A landscape with many valleys, sampled at points; each row gives a point and its height.
A ball rolls from a point to the lowest of its 2 nearest points, and stops where none of them is lower. Distance is the straight distance between rows; heights are no part of it.
metid: [ 56 154 115 111 141 101 110 128 161 144 108 124 170  83 141 140 152 176
  62 162  93 142 141 145 186 133 105 147 157 116  97 138  74 142]  h=55.1
fano: [196 145 161 128 117 146 131 122 114 104 134 127 120 178 117 154  95  82
 186  89 146 123 114 136 140 141 102 173 124 148 106 158 154 108]  h=29.7
pimas: [ 96 175  81  96 114 118 104 118 122 141 136 146 164 119 147 125 129 132
  87 170 118 131 155 163 174 138  79 119 156 120 120 165 105 134]  h=61.1
dodaf: [162 101  75 183 147 140  96 159  85  98 120 145 120 127 130 154  98 121
 231 140 125 188 101  90 142 109 105  89  64 140 153 107 172 110]  h=81.4
ropu: [174  50 118 148 124 120 111 140 105 149 112 170 125 121 176 139 119 156
 234 134 137 151  96  72 120 138  76  85  72 167 156 104 167  82]  h=7.4
figut: [126 143 135 127 126 153 173 117 120 121 145 150 150 100  89 117  88 124
 130 125 153 103 126 134 136 137 151 143 113 126 107 166 163 135]  h=29.5
bape: [142  54 121 127 127 109 123 130 101 140 147 169 136  97 158 136 118 186
 199 109 142 157 133  50 112 136 127  81  85 161 149  82 150  92]  h=10.2
topa: [153 177  98 174 110 148 130 179 121  88 110  56 159 116  97 151 136  95
 152 223 168 172  97 136 136  97 105  90 101 107  98 112 213 131]  h=40.7
tega: [ 87 165 131 112 117 141 175 152 147 136 123 113 179  61 135 122 136 181
  81 147 118 130 116 152 122 123 165 146 132  98 105 145 112 178]  h=48.1
Tepen: [102 116 181 150  95  79 123 125 168 133 136  77  63 179 125 132 137  99
  66 102  92 108 110 159 143 170 124 130 130 123  99 115  65 119]  h=73.4
tavad: [194 125 102 174 142 126  88 155 112  91 115 126  78 191 118 165 128  63
 212 140  96 146  90 110 128 112  83 127 125 148 163 116 144 109]  h=10.4
bosi: [ 75 186 116 112 138 139 126 133 136 150 118 109 206  54 125 127 160 174
  49 149 129 139 161 162 170 100 139  97 154 136 105 153  98 180]  h=64.9
lole: [133 158  92 137 153 157 141 173 108 112 117 131 161  80 123 123 104 127
 198 129 150 165 103 159  93 105 101 129  79  90 119 120 161 148]  h=76.3
sevat: [168 162 117 155 118 156 170 128 155 115 126 108 136 133  61 152 129  86
 103 136 169 130  97 139 164 152 169 127 101 172  80 134 193 139]  h=69.8
fonu: [160  83 145 117 157 153 138 148  94 101 131 194 152 111 110 152 103 188
 182  71 147 129 145  89  77 109 124 136 107 125 147 134 165 122]  h=71.8
sabo: [114  71 102 127 124 135 152 141  95 138 135 178 137 129 154 110 133 179
 148  97 144 147 139  54 109 142 141  93 105 145 159  99 111 100]  h=12.4
Guriz: [ 94 113  92 113 122 148 154 123 104 129 130 157 123  97 162 104 148 171
 120  91 152 156 162  89  99 124 162 117 145 113 156  94 126 122]  h=14.6
vobu: [175 138 102 166 152 156 109 140 141  87  99 111 102 143 111 150 135  46
 188 180 116 158  96 132 129 125 114 129 108 125 149 106 161 121]  h=13.2
tif: [116 115 174  90 126 167 132 108 111  99 141 121 131 155 105 115 132 150
  69  83  98 114 173 112 115 126 171 134 176 127 159 177  90 171]  h=67.3
fov: [ 84 134 121 139  96  70 140 122 153 137 109 115 145 107 125 132 133 147
  78 173 102 129 131 144 163 150 109 167 132 122  96 127  88 122]  h=53.1
mabi: [123 118 159 125 132 140 144 117 149 148 126 131 106 141 103  91 138  87
  94  88 136  94 130 148 120 133 157 129 134 134 130 134 123 127]  h=19.8
miz: [182 118  79 166 184 162 127 158 155 119 123 154 112 142 101 148 150 101
 191  91 148 148  78 122  85 118 147 104  94 156 125 121 185 162]  h=59.1
Razi: [ 69 158 115  96 144 131  96 102 127 112 140 109 179  75 123 161 156 198
  38 189  66 141 164 130 145 120 156 123 172 111 149 150  79 189]  h=70.1
Vope: [ 65 143 116  77 118 164 121  94  79  87 160 159 163 129 162 140 131 166
  87 145  85 118 158 152 119 116 119 141 183  92 172 166  68 141]  h=55.3
fam: [158  95 141 117 145 182 130 161  69 132 116 195 169 114 136 136  80 179
 214  96 158 124 122 102 116 121 105 113  90 112 154 141 172  97]  h=73.0
remog: [189  99  95 176 142 120  91 121 123 106 130 143  84 157 133 168 128  80
 219 134 126 147  92  91  95 115 112 111  85 161 168  88 147 123]  h=7.7
togom: [129 120 134 117 103  73 154 106 115 116 125 123 102 146  86  95 102 113
  85 126 104 121 156 114 122 148 139 145 127 154 107 140 114 128]  h=30.5
Zoni: [125 152 109 151 106 120 111 166 127 124 107  98 116 108 175 119 130  94
 156 187 128 132 123 126 132 126  90 142 117  98 113  93 157  88]  h=31.5
lis: [123  91 200 122 151 103 108 118 155 147 108  90 128 218 120  96 121 139
 134  46 104 112  96 113  63  93 139 107 124 120 114 123  80 138]  h=21.1
vubob: [155 128 124 128 100 126 112 115  80 108 117 126 119 124 160 113  99 132
 215 131 140 149 133 145  85  97  72 149 108 113 121 114 163  84]  h=27.2
Riv: [155 122  72 163 148 169 138 132 108 123 135 164 112 169 114 183 128  87
 238 104 147 148  55 118 102 125 112 102  88 129 168 140 169 139]  h=61.8
nizin: [138 108 147 162 104  93 123  89 164 116 120 110  60 185 154 151 131  80
 170  91  92  98 100 143  97 115 126 157 109 121 127 104 122 109]  h=16.2
vurel: [ 94 156 121 126 159 106 111  74 146 152 136 132 114 126 125 135 159 133
  38 125  81 102 148 168 175 143 125  98 167 140 159 152  93 166]  h=67.0
vopuz: [145 115  72 154 147 138 122 144 103  88 123 143 106 111 127 158 105 118
 217 108 112 167  90 118 107 117 107 137  83 121 149 111 141 124]  h=79.9
tafev: [136 124 158 110 148 180 151 128 137 146 132 137 109 145  66  95 148 122
  75  65 166  87 118 147  93 122 175 122 112 140 115 160 136 162]  h=22.8
Mafu: [127 157 113 117 118 169 162 142 165 133 137 127 120 112 119 124 135  68
 141 163 173 128  96 165 149 143 131 153 113 138  94 122 187 122]  h=66.1
dil: [164 132 164 113 109 126 135 110 165 142 131  84 101 143 117 149 113  76
 146 136 131 123 113 174 167 155 113 189 124 138 109 150 143 119]  h=23.8
Mik: [ 90 182 119 102 172 143  93 121 114 135 132 127 187  79 122 101 129 152
  55 164 114 137 180 149 174 116 119 110 171 122 147 162  89 162]  h=63.1
ligor: [129  86 137 132 131  95 116 130 106 138 134 177 116 156 181  86 130 131
 132 121 133 102 132  99 118 115 116 104 155 146 167  93 101  68]  h=13.6
nagen: [121  84 140  91 151 166 142 141  91  98 106 168 159 109 136 112 111 187
 149 118 120 142 158  59  66 109 157 140 140 104 158 123 124 130]  h=71.6
sib: [ 95 166 117 121 190 114 107  89 130 133 131 136 158  80 113 133 151 152
  32 158 116 117 149 171 195 120 142 102 159 158 157 153 103 167]  h=65.0
sopab: [161 174  97 129 101 148 165 144 117 149 149 153 160 123 112 119 124 103
 123 165 196 120 139 150 167 138 137 101 138 125 107 145 183 124]  h=72.5
Geb: [126  88 146 142 157 122 112 121 144 145 135 163 102 159 141  93 147 136
  81  71 160 133 157  78 124 133 166  96 162 161 139  80 105 120]  h=41.9
buk: [148 128  85 146 143 114 144 149 100 138 118 134 134 100 163  91 121 130
 150 127 150 142 131  81 119 124 138 111 107 120 131  84 151 107]  h=20.6
gop: [142 184 106 145  92 137 120 191 148 148 141  57 181 114 114 127 128 110
 105 181 186 176 142 136 179 132 114  85 132 129  90 117 177 139]  h=40.5
nat: [205 103 132 153 145 132 111 146 111 129 130 146 136 124 129 133 129 113
 178 140 176 134 124  82 124 132 103 103 108 137 154 110 205  76]  h=30.3
kigeb: [127  80 119 127 154 119 134 113 133 133 122 158 110 122  97  94 137 147
 147  68 147 122 134  95  57 102 162 117 119 148 141 120 148 127]  h=22.0
Lin: [142 175 104 138 111 170 164 172 165 108 130 103 165 123 124 163 122  78
 145 191 179 160  99 136 171 134 137 128 100 130  95 114 185 127]  h=67.4
dazo: [159 110 128 127 161 153 139 145 130 132 131 171 131 113  73 111 123 127
 141  80 178 124 144  95 104 122 157 122 110 139 133 131 174 133]  h=19.6
Gepov: [126  88 171 104 112  86 104 105 116 125 128 139 113 225 161 127 119 158
 123  62 111 122 147  99  93 124 122 133 158 154 137 114  59 106]  h=44.4
kem: [100  89 210 107 116 137 128  94 140 129 142  84  87 124 127 154 154 188
  34 124  53 106 148 161 128 141 163 102 158 137 151 175  41 164]  h=58.6
zuror: [148 157 130 149 111  98 124 143 152 135 117  43 124  77 110 140 114 111
 147 170 144 168 122 132 164 110 115 136 109 117  98 123 163 148]  h=35.9
mar: [147 122 116 147  74  83 124 104 136 110 130 122  84 160 177 138 127 103
 153 131 107 118 131 143 110 143  97 163 124 109 114  95 112  85]  h=19.5
fomu: [ 94 137 145 107 122 135 145  87 130 133 172 102 142  73 126 119 138 179
  70 140  96  99 147 181 147 127 160 137 165 121 155 178  87 161]  h=59.7
mul: [145 146 139 111 102 121  96 121 108 143 118 133 116 128 169 104 106 112
 134 118 134 122 169 124 148 147  96 167 143 127 142 119 112  85]  h=20.4
sidi: [168 140  75 152 135 182 127 164 113 120 124 121 130 135 144 176 134  98
 232 163 171 179  93 118 138 104  99  89  68 105 162 107 201 120]  h=83.5
fizin: [113 148 145 105 134 157 177 142 148 136 114 119 150 102 131 124 132 140
  98 111 121  99 124 147 126 142 169 175 123 114 106 148 109 148]  h=50.2
piru: [131 156 121 112 137 128 139 116  86 137 144 136 177  90 109  98  95 151
 100 143 147 118 180 140 136 109 141 116 148 102 138 166 134 141]  h=39.0
fizu: [ 83 154 109 115 125 123 114 108 100 117 139 148 136  99 147  84 130 154
  99 137 131 120 165 128 116  92 133 115 160 110 151 141  98 137]  h=41.2
vut: [142 116 132 150 144  75 122 133 113 137 106 151 102 149 141  84 124 114
 117 141 115  94 136 113 122 144 128 147 153 128 138  85 112  94]  h=11.1
keza: [152  92 138 137 157 148 129 136 170 148 124 145 107 179 123 151 175  76
 161  80 170 124  85 129  84 119 143 107 106 138 131 115 187 121]  h=56.9
Mef: [ 93 121 121 119 140 155 135  95 107 102 148 155 122 107  91  98 157 151
  58 109 141 136 183  98 108 130 182 120 151 131 141 130 121 162]  h=39.1
nedu: [161 137  92 189 158 126 118 158 120  98 101 120 119 110 119 113 119  83
 187 176 140 156 104 115 119 103 123 102  99 124 136  81 186 111]  h=15.8
Bizen: [191  98 138 140 151 149 123 148 129 144 131 165 140 172 119 137  92 112
 179  77 162  94 120  95 104 118 116 133 122 142 142 153 174 107]  h=34.5
muli: [154 128 111 144  77  94 105 100 121  88 126 112  87 133 132 131 106  98
 182 152 111 139 117 153  87 115  76 180 116 121 105 117 154  89]  h=23.6
vugo: [115 142 133 128 114 183 153 123 168 146 141 134 115 155 140 128 151  59
 112 121 165 132  97 156 128 144 147 125 152 127 109 127 168 123]  h=64.8
fupe: [138 141 107 134 142 122 103 106  93 153 144 162 133 150 154 108 146 108
 110 113 160 127 178  92 154 134 124  89 151 147 159 121 131 112]  h=20.1
fodi: [ 79 145  90 121 107 130 152  96 119 117 126 139 144  74  96 122 138 149
  68 126 122 142 163 133 115 143 158 115 144 140 106 160 130 162]  h=36.2
Fisog: [145 152 105 142 122 151 153 152  93 145 124 131 151  95 118  89 109 136
 167 158 198 128 116 130 106 104 115  95 109  87 118 117 205 105]  h=31.3
bap: [148 153 115 142  85 127 117 183 161 113 135  43 162 109 128 145 131 102
 132 222 141 181 111 134 165 113  95 122 111 109  92 120 189 119]  h=38.8
vobi: [ 86  99 174 124 136 129 133 118 136 132 118 131 118 202 139 121 132 126
 109  55 110  80 107 134  87 108 150 125 152 107 113 139  78 115]  h=22.7
kad: [ 99 126 129 129 113 144 125 134 148 139 129 150  99 176 174 122 154  67
 111 115 150 105 136 131 128 149 118 127 161 123 136 121 145  79]  h=63.8
gubar: [ 77 159 124  81 143 158 133 119 123 123 145 161 181 114 144 156 132 163
  70 155 106 108 151 158 155 123 127 159 159 120 131 186  86 155]  h=53.4
rubi: [127  68 152  90 159 171 141 145 112 116 125 186 159 149 129 117 155 177
 106  79 121 114 133  54  64 112 170 123 160 135 167 143 109 129]  h=72.4
gite: [ 95 134 133 102 106 103 104  81 151 163 156 105 148  73 105 130 143 181
  71 180 115 113 140 153 177 143 137 120 144 149 148 186  96 153]  h=63.9
loz: [138 165  96 161 115 105 127 140 125 131 115 131 114 133 149  99 167  78
  84 181 156 140 151 110 151 170 139 109 146 129 124  81 149 100]  h=43.6
gaf: [102 159 140 105 149 178 138 111 119 134 127 124 179  52 105 129 160 202
  45 172 132 129 159 150 148 109 176 128 151 133 123 157 112 192]  h=66.4
piz: [148 131 136 103 150 133 104 117  81 131 123 159 142 152 166  92 103 139
 114 106 132 111 171 130 145 123 102 151 175 135 161 156 109  98]  h=17.7
kot: [158 165  88 177 148 110 134 172 109 127  96  96 145  89 126 103 126 122
 141 167 146 142 118 109 119 117 137 104  98 114 101  84 170 117]  h=18.3
Dese: [123 154  96 126 130 141 109 173  70 141 137 134 179 104 130  65 104 160
 100 147 158 136 167 113 146 113 114  77 147 107 138 145 132 107]  h=36.1
daf: [160 140  94 157 144 181 144 181 104 100 133 136 150 128 106 159  93 106
 196 146 172 161  99 122 156 122 123  96  74 115 112 109 205 112]  h=84.5
zufa: [178 126 158 146 136 114 138 126 167 149 133  77 103 128  81 188 117  95
 156 160 105 112  54 179 158 141 126 159  98 157 119 189 165 159]  h=13.7
fas: [156  87  90 172 180 147 121 150 134 135 133 181 119 163 110 165 149 111
 221  76 138 136  61  98  67 122 106  72  93 160 158 129 162 142]  h=60.3
Zitet: [ 80 125 131 144 120  94 117 129 137 122 130 160  92 153 197 115 132 139
  95 126  99  96 143 138 140 128 106 141 159  86 125  87  72  93]  h=61.0
nelub: [ 82 144 122 115 146 126 119  87 118 109 134 128 118 100 111  77 140 166
  64 132  98 127 180 131 135 122 174 113 163 127 165 129  87 167]  h=41.7
dop: [169 120 114 137  95  62 146 139 131 109 130 110  95 155  93 141 110 104
 117 140  92 121 111 112 129 160 127 160 115 139 106 131 105 119]  h=27.1
fofut: [128  55 163 118 135  93 118 123 145 162 142 143 123 208 171 129 139 138
 151  72 131 122 119  73  83 119 134 107 142 162 140  73  75 109]  h=43.4
pugok: [137 126  78 164 158 112 137 142 134 110 115 137  86 163 138 147 123  79
 167 122 102 139  61 105 105 120 139 128  98 143 126  85 130 109]  h=51.9
Mupi: [133 108 130 110 153 136 138 122 132 127 134 171 122 133  88 100 176 161
  75  55 158 125 170  74  98 136 194 105 163 152 140 110 124 141]  h=40.8
fateb: [101 144  77 112 101 143 187 117 110 132 127 145 155  88 108 108 128 137
 118 126 160 134 128 142 118 145 150 139 136 113 114 138 156 146]  h=33.0
nafa: [ 96 142 168  83 148 162 107  67 119 102 162  98 117  95 122 150 148 157
  41 127  75 118 170 166 136 114 177 114 172 117 185 180  78 179]  h=63.4
tose: [ 93 157 112 136  88  99 129 137 123 127 126 120 130 106 168  92 125 132
 110 166 132 126 138 139 117 120 110 124 123  84 113  93 126 107]  h=34.4
kuv: [ 98 156 140  71 106 164 138 110 105 106 137 134 160 124 115 141 104 146
  98 131 104 130 190 139 150 139 134 152 158 132 116 174  97 157]  h=51.7
Rik: [166 119 155 134 112 109 124 111 166 108 122  62  62 149 118 143 123  80
 152 101  94 137 105 158 132 126 121 169 118 137 122 128 129 110]  h=19.9
fere: [117 102 190 105 134 104 154 118 139 120 110  96 102 159 126 119 120 124
 131  84  74  73  92 144  68 106 144 161 129 103 117 150  86 130]  h=25.2
votip: [124 123 195  89 124 155 161 127 141 140 127 100 116 126 103 136 125 133
  91 102 107  80 116 171 139 137 158 162 131 137 114 178  87 159]  h=52.6
mapak: [120 121 179 136  94  68 101  89 137 139 135 101  70 203 121 116 132 129
  62  96  89  98 157 166 156 157 105 110 156 139 107 109  47 131]  h=71.4
Gipe: [136  95 173 138 131  91 112 116 132 130 122 117  78 208 151 121 128 109
 165  75 105  93  98 125  66 103 124 135 116 122 119  99  97 133]  h=19.0
Sufa: [ 88 138 147  85 153 153 100  81 132 151 122 109 171  62  95 163 174 206
  42 194  90 142 163 145 170 121 165 107 137 146 159 169  74 198]  h=68.3
vemad: [139  96 101 131 125 112 106 152  95 131 114 130 117 111 189 109 102 154
 190 144 122 143 141  91  94 101  93 116 100 112 142  74 122  85]  h=23.2
nikar: [134  99 157 102 154 128  97 102 107 139 144 175 128 154 163  82 131 158
 128  75 133  99 143 115  96 104 119 142 177 148 161 121 108  92]  h=15.7
Patas: [113 134 133 108  99 107 149 124 132 139 144 113 117 157 142 157 112 127
 120  81  86 105 117 127 109 142 134 172 122 116  95 168 107 121]  h=47.9
mut: [118 125 169 103 109 111 137 114 139 119 116  81 122  63 119 137 102 158
 136 148  98 139 140 153 135 133 115 192 110 136 102 160 116 147]  h=26.0
keput: [134 139 133 131  74  73 113 118 156 132 124  61 120  81 132 134 107 147
 140 157  96 156 127 146 146 139 115 167 106 121  81 132 128 125]  h=31.4
Govum: [ 87 103 124  93 113 145 119  96  53  62 152 163 141 156 176 131 138 178
  90 150  71 108 151 111  90 109 130 149 185 114 174 126  64 119]  h=56.7
Tonar: [ 75 151 101 116 100 113 125 170  91 142 106 104 162  80 150 112 111 155
 121 162 119 155 142 144  98 132  81 138 121  86 103 125 111 115]  h=37.9
nidab: [162 161 145 123 119 137 118 109 131 133 150 108 129  95 123  95 117 111
 123 120 188 128 189 132 162 131 132 125 142 136 131 133 162 129]  h=14.5
lesa: [144 142  82 148 164 177 128 149 142 117 114 129 127  97 116 153 109  90
 228 113 135 172  79 144 117 104 111 158  90 116 136 123 170 150]  h=78.2
Zizol: [112 165 113 143  93  76  80 190 171 166 110  84 180 104 132 125 154 130
  81 195 127 163 131 138 163 130  82 117 138 126  72 111 112 116]  h=58.0
romeg: [160 135 132 132 115 151 106 150 116 126 109 124 127 137 156 137 123  74
 180 171 159 131 109 134 141 126  78 155 108 115 128 133 165  82]  h=29.4
lere: [138 128 149 123 100 105  99 141 179 160 125  80 150  83  99 138 127 123
  98 190 129 165 120 145 208 151 122 165 108 157  89 165 120 118]  h=50.4
nokor: [106 122 108 157 120  86 150 123 169 116 110 106 107 113 130 135 131  95
 123 161 100 148  93 146 140 138 137 165 107 128  81 105 136 117]  h=47.8
nazus: [ 93 142 148 152 122 113 146 113 165 131 113 107  90 102 120 114 150  91
  80 145 122 137 120 173 170 167 145 149 137 135  90 111 136 123]  h=45.3
buzov: [127  90 156 112 168 126 121 127 139 150 105 166 138 159 154 150 130 144
 201  45 126 120 102 118  58 116 103 140 136 158 145 120 131 105]  h=55.2
Begip: [138  99 150 117 127  86 137 103  97 100 115 158 109 176  79  80  93 123
 109  99 116 115 170  96  96 133 144 130 141 155 131  99  80 140]  h=31.0
doz: [ 81 120 135 126 132 104 122  82 122 118 142 140  92 165 151 126 135 142
  85  89 105 124 182 115 126 132 160 101 174 130 161 107  58 150]  h=71.0
tuvab: [134 111 175 158 151 119 118 125 149 158 114 129  96 183 123  78 154  92
  87  85 142  87 105 114 107 108 144 100 159 131 128  98 117 116]  h=17.1
davug: [120 173 110 115  97 129 166 192 110 133 125  92 199  90 122 141  87 159
 142 150 161 148 146 134 125 122 108 118 105 100  85 131 151 133]  h=43.8
Mebo: [ 74 122 122 101 118 135 145 113 127 126 117 133 113  99 173 121 134 135
 130  98 129 147 155 129 107 137 158 158 127  92 127 109 110 134]  h=17.3
pebeg: [175 172  98 157 128 161 167 160 132 107 148 137 171 131  74 138 109 131
 134 156 180 117 115 149 178 154 150 110  98 151  78 123 205 130]  h=71.1
sep: [149 146 128 125 116 114 141 146 128 119 129 118 136 139 128 146  96  85
 158 142 130 132 130 149 148 144  85 175 116 123 103 144 147 108]  h=27.0
beg: [117 141 125  99  71  57  87 146 169 188 137  89 169  72 117 155 149 195
 129 179 113 139 111 143 153 107  98 156 106 118  79 150 114 138]  h=70.3
fugob: [ 81 144 131 121 114 123 125 106 152 143 135 145 105 155 177 133 143 113
  93 106 120  80 125 154 135 146 121 138 176  98 118 133  98 114]  h=62.4
pefa: [175 131 143 133  99 103 127 153 192 125 128  72 141 122 100 164 114 107
 140 196 132 158  97 154 208 135  92 182 108 151 111 142 157 123]  h=52.9
Dis: [ 83 105 177  90 113 117 112  88 141 126 135 103 130 104 119 175 163 203
  42 172  45 122 147 139 155 143 151 149 156 141 173 169  50 178]  h=61.4
Fopor: [ 51 143 109 134 116 107 115 113 129 118 123 124 115  86 165  77 143 157
  86 163 120 127 152 157 130 103 115 123 164  98 108  95  99 140]  h=37.7
dol: [198 144 133 148 158 137 152 138 118 108 135 149 129 149  74 141  75 102
 180  96 139 103 127 119 140 130 134 139 107 126 126 142 165 126]  h=32.3
defet: [150 183 105 149 124 126 117 168 129 122 119  93 147 110 126 109 132  92
 107 178 154 163 147 112 180 161 109 118 123 140  97  97 156 111]  h=42.1
Lamen: [ 96  96 182 117 132 115 100  72 121 118 142 121  91 197 107 104 131 139
  71  55 102 116 177 115 110 119 148  83 159 143 151 116  54 165]  h=72.3
koses: [ 95 112 179 102 123 159 161 104 143 143 138  97 121 108 102 156 163 155
  42 117  87  95 114 169 133 158 181 121 133 138 134 195  80 172]  h=55.6
vifu: [168 121 160 133 108  71 136 132 153 148 129  62 101 178  97 149 126  87
  98 131  84 109  79 132 148 156 126 155 109 139 102 150 106 136]  h=23.7
dafa: [123 153 139 158 114 104 124 139 168 154 102  75 135  71 117 113 166 127
  86 180 132 165 110 146 176 159 131 156 125 132  89 106 131 130]  h=48.0
bek: [136  61 152 131 167 137 131 134 167 164 112 154 134 191 129 134 136 101
 170  55 148 123  96 105  56 113 124 102 121 150 122 118 144 130]  h=56.1
Dogez: [157 125 159 118 150 184 186 129 132 135 137 157 135 125  51 106 104 139
 124 101 167  85 112 139 109 118 184 126 114 127 114 169 153 169]  h=25.8
torev: [155 106 108 111 124 166 147 119 132 159 149 174 134 123 135 131 130 149
 208  97 191 141 110 104  94 123  96 109  95 123 158 120 188 130]  h=32.4
mov: [124  74 166 128 157 127 119 139 140 153 128 138 127 196 134 111 131 123
 111  40 141 120 133  66  91 137 156 102 146 151 124 113  87 121]  h=42.6
ror: [186 153 100 152 133 156 172 159 150 101 142 112 135 163  96 173 121  66
 147 155 149 132  73 124 174 143 146 133 124 140 111 130 194 136]  h=68.5
taben: [132 143 128  92 102 141 155 125  95 106 136 151 153 138 131 157 112 130
 115 100 114 123 168 131 123 155 114 181 133 133 101 170 113 118]  h=49.9
zasid: [124  95  93 144 143 122 131 160 115 118  99 160 101 146 175 136 135  89
 172 128 122 147  96  91 117 140 130 125  88 123 133  85 136  64]  h=53.0
lumat: [124 117 177 100 137 161 153 107 112 103 129 140 121 119  96 125 121 167
 115  88 131 110 154 105  91 120 180 152 134 118 139 168 131 160]  h=69.0
razu: [153 149 127 125 120 125 108  98 117 143 135 129 113 135 120 114 134  71
  86 119 153 133 187 124 173 169 120 108 161 144 150 135 140 127]  h=17.8
fipu: [120 138 100 149 154 116 156 135 139 113 104 111 101 113 134 117 116  91
 153 124 115 128  89 136 108 132 143 151 118 112 121 110 146 131]  h=50.0
Zim: [143 143 101 127 128 185 172 178  87 112 138 163 176 135 114 140  68 153
 197 135 182 135 118 132 156 140 133  90  82  98 106 121 175 122]  h=85.5
Mido: [106 178 107 112 127 132 143 160 138 141 133 107 187  84 122 133 116 155
  98 156 136 134 137 140 150 132 140 128 128 126  89 150 132 136]  h=45.9
tagak: [163 130 109 146 128 138 129 124 122 139 137 133 113 114 104 121 135 105
 179 137 179 123 110 111 128 127 131 126 111 113 135 114 204 111]  h=28.1
tuta: [114 134 185 107 136 108 141 113 149 143 119 108 123 118 131 157 137 167
  67 113  72 101 133 159 163 151 127 165 153 130 123 162  64 134]  h=55.4
sisa: [106 147 110  97 106 150 128 170  71 134 129 122 172  93 142 102  88 131
 159 136 158 160 154 142 106 121  73 120 113  91 105 148 141 114]  h=41.1
fis: [ 54 134 130 113 148 136 125  89 119  94 157 140 127 158 141 145 167 145
  46 113  59  96 135 138 144 116 162 101 194 104 165 137  57 163]  h=73.9
rudo: [ 93 135 142 116 132  92 107 102 127 129 137 123 138 105 151 131 132 171
  44 148  56 111 164 152 164 139 131 153 176 118 143 129  42 150]  h=57.8
sima: [126 121 146 118  83  82 120 103 125 118 141 113  93 207 151 141 129 122
 111  81  83  98 137 125  99 142 119 157 142 127 101 121  66 107]  h=45.8
tib: [137  87 128 118 127 101 122 120  69 102 111 173 120 151 136  98  90 159
 152  98  99 135 174  70 101 125 138 139 134 139 144  86  82 107]  h=28.5
neme: [132 165 109 123 132 193 163 171 101 130 141 154 202  99 106 107  80 162
 153 153 203 123 143 148 143 123 121  91 100 113 101 128 162 152]  h=86.6
begaz: [158  82 161 101 144 144 133 117 102  97 125 149 134 143 111 141 109 176
 160  79 115 114 156  85  68 114 148 156 144 125 145 136 124 146]  h=70.5
pusar: [ 97 145 123 113  97  86  85 108 164 184 136  82 171  62 114 147 151 196
 101 171 128 149 124 137 178 115 135 132 112 156 118 167 110 160]  h=67.5
dubo: [168 126  96 126 115 149 113 122 121 134 118 134 128 133 165 146 119 126
 229 111 163 154  97 119  81 115  82 121 107 112 156 116 186 109]  h=30.2
Bev: [174 130 110 168 136 144 117 111 130 102 129 102  77 161  84 165 128  60
 210 112 128 141  59 150 103 116 106 123 109 142 173 157 164 172]  h=66.5
ras: [148  94 128 133 131  71 117 116  96 115 118 155  98 153 170  97  93 150
 163 157 126 133 154  91 102 108 111 137 113 129 122  62  77  99]  h=26.1
sirof: [ 87 170 121 110 120 107  82 169 183 177 126 123 177  94 126 148 162 145
  73 185 130 142 116 151 204 135 105 144 137 140  77 135 101 130]  h=56.6
Pafu: [120 141 169  77 144 196 152  88 126 118 167 120 125 124  94 133 155 160
  51 115 111 117 189 149 125 132 185 108 159 134 174 183  94 174]  h=65.8
bopi: [161  67  95 178 153 119 110 152 126 138 121 160 102 148 158 148 139 117
 216 135 133 145  64  68 111 143 116  68  82 168 163  80 158 110]  h=5.0
renil: [130 125 108 122 141 177 123 192  84 137 110 157 165 107 148 131  92 149
 228 127 156 153  99 128 109 105  95 102  64  97 136 112 177 106]  h=74.5
gopa: [122 170 116 122 106 122  85 156 137 160 131 110 176 107 152 116 140 105
  85 196 131 134 151 149 162 127  63 120 144 104 108 143 133 100]  h=59.4
gipov: [118 100 111 143 106 122 137 107 128 131 130 152 103 139 113  98 138 102
 166 106 164 130 120 118  88 126 138 122 124 139 141 109 176 114]  h=25.1
Mabe: [163 133 142 126 146 167 124 140 121 136 151 160 141 106  89 106 106 138
 122 107 196 133 184 106 164 132 143 113 130 126 126 133 185 120]  h=17.4
kazi: [ 98 147 126 117 132 101 106 109 102 104 131 157 124 147 174 116 124 167
  85 116  73  95 165 147 148 127 110 146 177 116 141 115  42 104]  h=59.6
basim: [131 133 160 162 126  76 138 114 148 127 113 119  73 171 124  91 143  82
  96 139 133  85 109 132 134 145 131 130 140 129 116  86 104 108]  h=14.2
lozoz: [156  96  86 164 144 182  84 156 103 110 112 139 116 123 154 171 145 102
 252 162 131 197  85 100 146 107  60  82  57 142 179 102 171 107]  h=82.5
saz: [ 88 128 146 102 109 114 143 102 130 114 112 102 117  82 144 128 118 168
 118 132  91 146 175 139 135 138 150 155 140 112 127 138  97 146]  h=20.8
Mip: [176  81 131 159 174 147  97 135 190 137 118 136  86 156  90 152 152  77
 195  78 163 143  81 102  80 105 142  97 106 160 126 113 174 172]  h=58.1
Zop: [ 66 137 146 133 110 112 121 100 168 151 137 107  96  77 159 103 160 138
  85 139 104 112 133 177 162 139 135 128 150 124 123 121 106 134]  h=41.8
vas: [154 134 105 156 132 146 114 114 137 131 126 141  96 183 124 170 159  59
 222 121 114 124  55 147  81 121 114 127 109 124 166 116 160 144]  h=63.7
Gosus: [ 66 124 127 144 108  75 148 122 170 120 106 144 102 119 147 134 133 129
 100 162  96  88 100 171 130 134 120 159 131 109 101  90 109 116]  h=50.3
Buzop: [ 45 116 127 114 131  89 115  64 125  91 164 158 101 164 158 122 145 160
  69 125  77  80 168 156 129 111 137 106 187 109 155 108  41 156]  h=72.6
Gir: [152 124 157 160 130 103 142 122 186 141 135  56  68 157 104 173 143  69
 111 142 104 119  57 167 141 148 140 128  98 137 113 152 138 140]  h=19.7
Sota: [159 143 147 130 115  98 140 129 187 176 132  82 113  85 102 157 145 115
 131 175 124 104  63 147 167 140 131 155  96 131 123 160 149 138]  h=6.7
niler: [118 136 133 139 122  96 117  79 131 147 149 122  89 158 129 108 150 106
  64 105 101  98 152 141 162 151 145 114 155 144 137 117  79 141]  h=69.2
keda: [141  77 122 119 146 138 110 150 127 136 109 162 116 155 178 161 119 118
 199  95 117 141 103 100 100 133  96 141 103 152 134 112 136  69]  h=54.0
Lig: [140 126 112 118 134 156 136 145  75 131 129 168 169 120 128  79 102 125
 146 139 172 111 139 102 131 119 115 110 134 109 142 145 169  93]  h=33.9

For each start below, name the point where the ball stops.
daf | fomu
piru | nidab
Begip | bopi
beg | bopi

Call two points neighbours if one is among the 2 nearest of the other. Go from one point of each pair to the other, from neighbour to neighbour, staying as low as possible. Name the highest point that can't be avoided.
tose, fomu | beg
vut, nizin | torev
Mef, Sota | loz
Sota, bopi | Begip
nidab, vut | fupe
